A landscape with many valleys, sampled at points; each row gives a point and its height.
A ball rolls from a point to the lowest of its 2 nearest points, and stops where none of them is lower. Distance is the straight distance between rows; heights are no part of it.
Vod h=23.3: 58  111  106  81  52  77  88  105  121  81  105  95  123  88  98  68  148  82  87  96
Ripet h=8.3: 62  80  127  107  111  55  128  90  58  60  126  106  74  100  62  96  134  134  116  69
gubor h=29.4: 125  129  89  120  88  75  80  149  98  58  132  45  101  107  70  80  132  51  104  111
nebol h=33.2: 103  112  74  109  83  117  124  129  112  100  137  100  109  104  81  106  108  88  104  86
renu h=63.0: 157  97  105  65  92  115  133  109  111  123  88  126  99  92  124  104  78  50  118  136
dal h=28.4: 140  124  71  122  127  99  78  56  101  99  141  70  80  135  111  148  63  126  81  83
Vur h=24.1: 80  99  98  129  83  44  121  70  67  94  101  87  129  74  125  62  106  134  68  112
misuf h=44.2: 126  73  101  133  120  137  36  128  140  109  87  113  68  76  109  167  103  88  141  85
gerol h=25.8: 33  93  109  114  100  154  105  110  113  110  56  102  116  105  114  48  132  123  99  109
kavu h=29.2: 114  133  52  111  120  103  79  85  71  88  129  62  82  130  81  129  56  108  86  99
runi h=51.5: 132  144  60  131  149  64  64  77  77  64  110  74  103  109  61  136  108  74  89  110
defig h=22.1: 113  68  91  120  93  43  109  44  80  102  112  79  135  97  152  68  122  128  90  94
Tifa h=11.6: 102  87  108  67  130  148  159  116  101  101  102  132  66  120  122  119  63  129  118  120
gad h=36.8: 92  115  114  90  121  146  90  143  122  83  62  77  53  86  65  105  84  80  122  123
duvid h=67.0: 114  88  66  153  119  87  91  90  107  117  88  103  174  95  152  51  101  112  85  113
popa h=63.7: 129  118  89  128  121  67  107  78  123  90  60  77  112  104  92  79  74  89  97  153
rab h=45.8: 77  98  53  99  80  134  77  79  129  136  103  117  155  116  131  88  137  76  95  90
funup h=13.6: 107  102  117  116  81  93  114  71  146  115  86  90  76  104  107  108  123  117  122  121
Vemag h=45.5: 54  104  105  112  114  60  113  117  130  74  69  162  127  89  82  68  117  84  107  99
Fodu h=47.7: 89  76  125  97  85  65  115  94  137  97  78  138  71  62  89  123  129  95  130  85
soriz h=50.7: 72  128  75  111  125  85  63  93  55  67  111  99  87  72  57  105  71  94  86  84
nite h=31.5: 136  100  89  146  72  84  119  119  76  121  158  103  129  90  94  113  108  74  100  77
nafa h=65.2: 116  67  93  94  88  84  138  110  89  102  118  90  131  134  165  56  111  101  101  135
vobo h=5.9: 71  107  142  111  104  49  111  128  89  54  113  121  80  93  56  93  100  123  100  76
gasub h=67.6: 91  76  55  136  107  112  80  97  82  127  70  110  165  77  164  57  75  99  71  109
dopid h=29.1: 87  89  94  123  72  99  119  84  92  101  119  65  104  121  109  69  135  131  94  99
Bugom h=27.1: 123  106  79  135  145  83  90  38  102  106  129  80  102  141  122  110  84  153  93  82
Toros h=58.1: 128  83  132  78  37  107  105  89  96  123  77  124  113  48  114  133  112  82  86  84
Rupaf h=51.8: 144  144  65  124  127  86  44  90  94  95  94  59  100  135  62  108  111  67  98  127
tomu h=43.8: 50  107  92  108  111  88  86  86  114  95  58  151  116  56  78  90  109  92  101  91
gotiv h=30.2: 125  135  80  121  92  89  83  121  71  80  117  82  107  64  59  108  126  54  106  96
Leg h=61.5: 130  104  168  43  69  125  92  121  90  110  70  112  88  50  87  129  66  57  95  92
piti h=50.2: 130  108  93  158  105  54  76  104  141  107  80  109  105  74  74  108  110  72  120  119
kiror h=28.5: 114  113  94  81  93  90  104  149  124  65  138  58  89  126  103  74  93  68  119  117
nodan h=49.3: 73  100  74  101  101  108  69  91  77  92  115  112  99  80  100  118  96  109  91  69
Vam h=62.5: 131  86  141  44  103  128  159  146  114  115  83  150  100  95  116  96  94  70  91  115
puril h=16.5: 70  119  103  78  103  89  152  80  111  78  110  85  42  127  49  98  105  135  99  94
Sir h=11.9: 113  123  101  83  71  95  127  79  55  130  101  105  127  84  81  109  69  99  63  92
Makib h=54.7: 138  92  86  93  57  89  66  112  139  95  123  65  107  97  144  101  125  72  110  101
Dit h=52.6: 92  105  106  138  120  130  45  113  87  106  117  47  94  88  120  119  72  148  86  75
Fasut h=21.7: 81  59  98  82  86  98  117  42  62  127  96  143  117  77  111  134  106  138  95  68
tob h=53.4: 108  71  86  107  105  72  73  124  71  77  166  109  122  97  135  113  103  109  98  58
deru h=8.4: 107  84  107  158  80  55  145  81  108  113  119  113  102  85  85  115  118  128  118  99
gobem h=41.8: 71  125  71  108  109  75  71  64  121  101  64  113  98  87  91  98  95  86  92  108
Nuza h=19.8: 55  128  81  81  114  127  140  88  138  83  103  77  71  136  60  81  114  114  93  83
Ziv h=53.0: 99  73  115  100  65  148  90  149  142  122  63  95  97  74  155  84  123  83  109  131
dad h=61.0: 171  102  112  57  90  95  72  134  68  85  129  102  98  78  75  146  96  40  107  111
vavad h=52.1: 104  78  74  113  92  93  74  103  50  98  144  109  148  77  157  96  87  118  74  67
bug h=20.5: 90  128  115  77  124  74  152  70  124  105  47  146  85  100  80  87  62  113  93  145
bavip h=15.2: 92  97  99  57  120  122  138  98  116  89  94  108  65  152  112  98  73  118  119  139
Bibe h=32.9: 79  91  98  100  65  101  80  63  102  111  86  53  106  124  129  60  140  120  77  97
galum h=6.4: 106  91  105  156  92  68  134  79  85  121  120  147  128  89  69  135  94  107  96  69
gagis h=38.8: 85  118  102  58  81  107  69  109  100  94  76  95  72  49  81  128  99  75  94  92
gokur h=58.8: 91  127  139  89  68  90  104  80  87  103  26  113  98  36  73  95  90  70  73  124
luzog h=64.4: 115  90  100  104  106  113  133  121  102  104  117  72  104  135  152  80  88  126  97  139
rire h=60.1: 47  113  115  75  97  123  117  112  107  83  72  113  68  54  79  80  98  116  94  91
Nulem h=60.6: 96  72  128  32  80  110  126  95  59  96  131  120  92  111  126  102  117  92  106  87
fovu h=54.4: 129  103  118  132  97  100  125  114  72  117  92  94  86  59  112  115  46  120  87  135
gona h=59.2: 103  60  136  74  113  92  147  94  64  88  111  146  81  130  118  90  114  108  140  93
Kuzi h=71.1: 61  111  66  113  72  150  50  91  78  120  79  65  145  80  129  57  96  89  53  107
guf h=35.7: 114  118  87  104  162  100  18  109  121  81  110  74  103  130  122  114  77  85  104  90
veno h=17.0: 110  82  79  102  81  83  126  37  139  128  71  123  79  93  109  131  118  100  122  119
seb h=66.1: 94  77  73  123  108  80  127  95  93  106  117  125  149  128  142  67  107  114  96  108
gitin h=30.7: 145  122  92  134  93  52  93  121  53  94  137  99  126  73  54  124  116  52  91  82
Nufun h=50.8: 95  112  74  96  70  130  59  108  130  149  121  74  134  143  123  83  129  72  88  111
Losez h=58.5: 123  113  132  97  58  97  125  87  93  132  45  132  129  45  72  105  101  52  70  77
Rarep h=17.9: 91  71  116  80  96  100  121  37  18  125  88  134  96  84  115  114  67  150  89  78
Zoko h=54.2: 147  106  98  125  107  134  103  112  61  105  93  46  62  58  88  133  51  123  94  134
Ked h=33.6: 91  125  75  92  157  70  38  94  118  49  121  75  91  147  113  107  90  125  95  84
kovep h=48.9: 79  96  116  116  60  112  101  125  146  106  93  111  81  45  80  110  132  81  113  71
Tur h=49.7: 82  110  100  110  116  139  25  117  95  127  128  50  84  120  127  120  105  126  90  62
bovo h=60.8: 165  95  110  107  95  90  104  143  93  107  133  127  109  88  82  130  81  46  123  105
tak h=69.2: 69  89  82  117  98  122  41  99  102  122  78  72  163  93  162  51  105  110  73  90
Dere h=35.3: 100  98  102  94  97  148  128  139  127  108  101  84  68  95  88  107  99  93  110  100
giliz h=51.2: 86  129  57  126  156  74  49  82  60  52  112  90  100  110  49  121  92  84  81  86
sugu h=36.3: 73  101  58  89  95  112  101  50  143  126  89  108  96  138  85  127  132  100  109  67
Til h=25.0: 127  97  83  106  124  66  95  21  88  102  118  59  108  129  156  80  105  153  98  89
Vemu h=56.6: 82  114  103  137  114  133  86  158  123  113  83  82  115  136  104  51  97  87  105  117
susof h=63.6: 146  124  72  111  114  100  110  81  129  123  63  91  103  107  79  112  65  60  105  157
Mibip h=72.8: 91  127  74  62  92  138  76  70  99  129  65  69  115  113  108  73  81  85  74  139
Mugu h=31.8: 55  125  88  113  144  73  76  102  107  56  107  86  93  134  98  77  63  144  105  105
zik h=17.8: 52  83  96  112  74  106  107  110  110  97  64  110  127  70  117  60  147  101  88  95
Tati h=37.7: 100  122  107  61  116  134  81  116  91  75  65  82  56  48  44  114  95  72  104  104
Mimif h=23.5: 65  110  82  62  122  114  126  123  140  75  120  105  86  135  63  76  120  85  107  78
Zige h=26.7: 89  82  86  57  84  105  116  59  99  137  115  135  84  95  100  142  118  108  124  77
Lus h=12.7: 51  104  112  89  92  87  158  60  69  75  99  95  59  95  43  74  144  133  106  76
rifaf h=10.5: 99  101  123  132  72  98  159  90  116  111  101  102  72  79  81  96  116  122  109  112
nuse h=55.2: 104  81  159  102  103  42  134  100  77  82  69  92  95  74  154  64  98  148  84  136
rezi h=54.5: 112  101  102  83  91  64  105  118  89  67  152  86  91  107  121  128  97  110  110  90
damo h=55.1: 65  126  97  113  139  156  54  152  98  113  82  72  116  141  77  58  92  80  100  132
ziki h=31.6: 79  80  63  72  87  127  84  33  114  142  82  117  82  104  117  144  126  107  106  66
pude h=3.8: 103  93  130  140  120  51  128  92  81  89  94  140  84  78  64  116  66  139  98  108
Sadab h=42.8: 105  76  89  105  123  134  62  152  150  92  127  102  59  107  104  157  117  83  144  70
Taz h=62.0: 125  80  161  31  86  132  123  139  111  106  88  131  79  84  84  127  84  80  101  78
nuna h=52.3: 143  137  85  131  167  102  24  89  83  115  103  58  127  138  74  105  114  91  81  130
Suvad h=54.8: 107  77  128  133  95  70  142  108  82  103  90  106  93  65  134  97  85  149  94  122
Favos h=46.7: 77  71  134  94  111  66  129  108  128  80  73  158  102  86  98  74  131  93  126  107
saful h=26.0: 74  91  92  125  54  60  137  67  59  101  112  84  133  96  104  49  148  117  70  107
feg h=63.3: 156  103  76  95  93  137  128  97  137  135  80  104  100  116  100  108  81  48  124  147
Piram h=53.5: 126  108  76  113  86  102  51  136  138  109  124  61  134  129  138  78  137  50  101  102
runu h=55.5: 110  99  137  93  86  44  130  117  73  57  113  79  100  108  128  60  88  130  98  134
Nogu h=58.0: 81  50  120  73  125  98  137  87  63  77  131  104  42  147  106  93  110  118  159  84
pigi h=16.6: 93  94  147  69  88  87  125  53  39  99  77  147  134  109  95  112  56  133  78  77
vodu h=4.7: 89  114  135  121  123  60  144  112  82  62  99  133  88  106  32  105  63  121  99  102
ladu h=6.0: 103  102  135  69  127  85  158  128  94  71  124  127  67  119  64  109  69  125  122  108
tar h=43.9: 58  104  82  107  111  134  44  108  112  108  130  82  107  131  107  92  126  128  92  65
Namit h=53.7: 130  103  116  134  124  144  47  126  70  126  92  33  84  85  92  122  73  127  105  115
serar h=40.2: 79  106  75  112  91  130  81  63  158  142  73  103  104  121  101  112  125  73  100  90
sibug h=59.3: 87  122  127  85  75  117  127  124  111  107  45  91  77  38  79  76  99  82  78  118
pamu h=19.3: 118  109  91  87  92  83  153  62  131  113  64  124  72  110  97  104  77  100  99  147
digi h=48.0: 96  85  75  137  115  111  71  126  146  115  89  130  126  105  103  97  116  72  128  95
Milek h=29.3: 46  111  97  66  66  107  92  87  114  90  91  75  110  125  118  37  162  100  85  103
lapug h=50.9: 90  87  75  147  101  99  88  87  77  110  122  100  137  79  115  106  90  122  81  83
vivem h=60.0: 122  50  139  86  104  86  133  121  71  96  126  159  125  138  106  121  104  110  128  71
Kavo h=61.2: 144  115  135  32  75  104  84  112  87  95  88  108  93  73  52  132  91  38  92  95
piror h=55.3: 86  87  93  59  119  76  99  87  89  69  130  99  66  121  99  130  89  131  112  91
roba h=7.4: 118  109  124  75  101  87  123  119  100  81  118  109  77  93  76  124  48  94  113  119
banop h=57.2: 117  80  124  57  30  82  98  75  101  118  114  105  107  83  132  100  128  75  87  106
geso h=56.5: 69  69  97  71  117  94  106  64  88  63  113  100  38  135  95  115  118  140  149  66
Tabis h=8.2: 97  99  116  60  140  141  151  149  106  77  132  123  42  121  83  123  53  118  119  98
las h=40.3: 93  118  76  88  91  88  44  92  109  82  58  82  98  74  100  98  103  69  100  114
buv h=50.6: 93  65  121  105  77  145  117  117  141  117  67  128  91  51  123  99  140  92  118  87
biren h=60.5: 132  70  126  102  100  74  110  140  95  95  138  159  119  113  94  123  95  79  112  80
tava h=30.3: 78  131  85  126  156  108  81  90  87  88  121  64  81  146  70  105  40  142  86  108
tef h=4.9: 118  97  145  136  82  59  119  83  62  96  100  139  126  86  53  134  69  128  92  66
veraf h=53.6: 103  129  93  112  141  148  32  116  74  124  86  62  123  134  67  78  101  98  89  124
Kefiv h=38.7: 120  97  80  98  121  118  45  91  141  122  125  84  96  130  138  125  93  106  106  96
dut h=55.4: 94  93  97  120  98  155  109  170  127  117  86  105  119  86  118  60  114  69  109  109
Vupo h=9.4: 128  118  101  66  96  110  101  114  61  98  116  86  102  77  92  117  56  79  74  113
pesib h=61.8: 90  74  147  18  88  116  133  141  83  77  125  131  93  126  113  85  123  87  98  70
bag h=14.3: 127  109  136  48  60  123  129  62  53  104  84  119  115  107  80  115  61  110  62  66
ridi h=49.5: 100  101  79  152  105  80  114  95  151  114  89  124  116  104  86  96  126  80  117  99
dula h=72.1: 96  118  62  103  81  147  85  80  59  124  71  61  139  81  102  77  70  88  64  120
Natan h=41.1: 117  82  73  102  120  114  39  107  144  81  138  106  82  136  122  151  107  96  117  67
Gepu h=55.9: 113  82  91  71  58  103  113  92  121  112  111  93  112  104  141  97  142  93  108  108
seloz h=26.6: 75  131  98  50  104  99  130  141  114  76  122  88  84  122  95  61  97  82  100  104
parub h=63.9: 122  115  89  121  108  82  125  115  105  89  98  71  110  126  117  74  63  109  96  147
vop h=45.9: 95  72  97  150  115  129  65  110  142  132  87  115  96  88  100  124  106  112  121  81
nug h=35.4: 42  74  113  112  110  125  71  96  108  128  90  87  98  135  121  72  131  144  110  92

Two balls start at each pair of points below. Name the first point that both come to, or write never.
pamu / gobem: pude
Mibip / rab: never
dad / Nulem: gona
dula / veraf: nodan

Where does a ball stop that starts at each point below?
Suvad: zik
Fodu: pude
ridi: defig
gotiv: pude
piti: defig
sibug: ladu
renu: nodan
damo: nodan
ziki: ladu
pesib: nodan
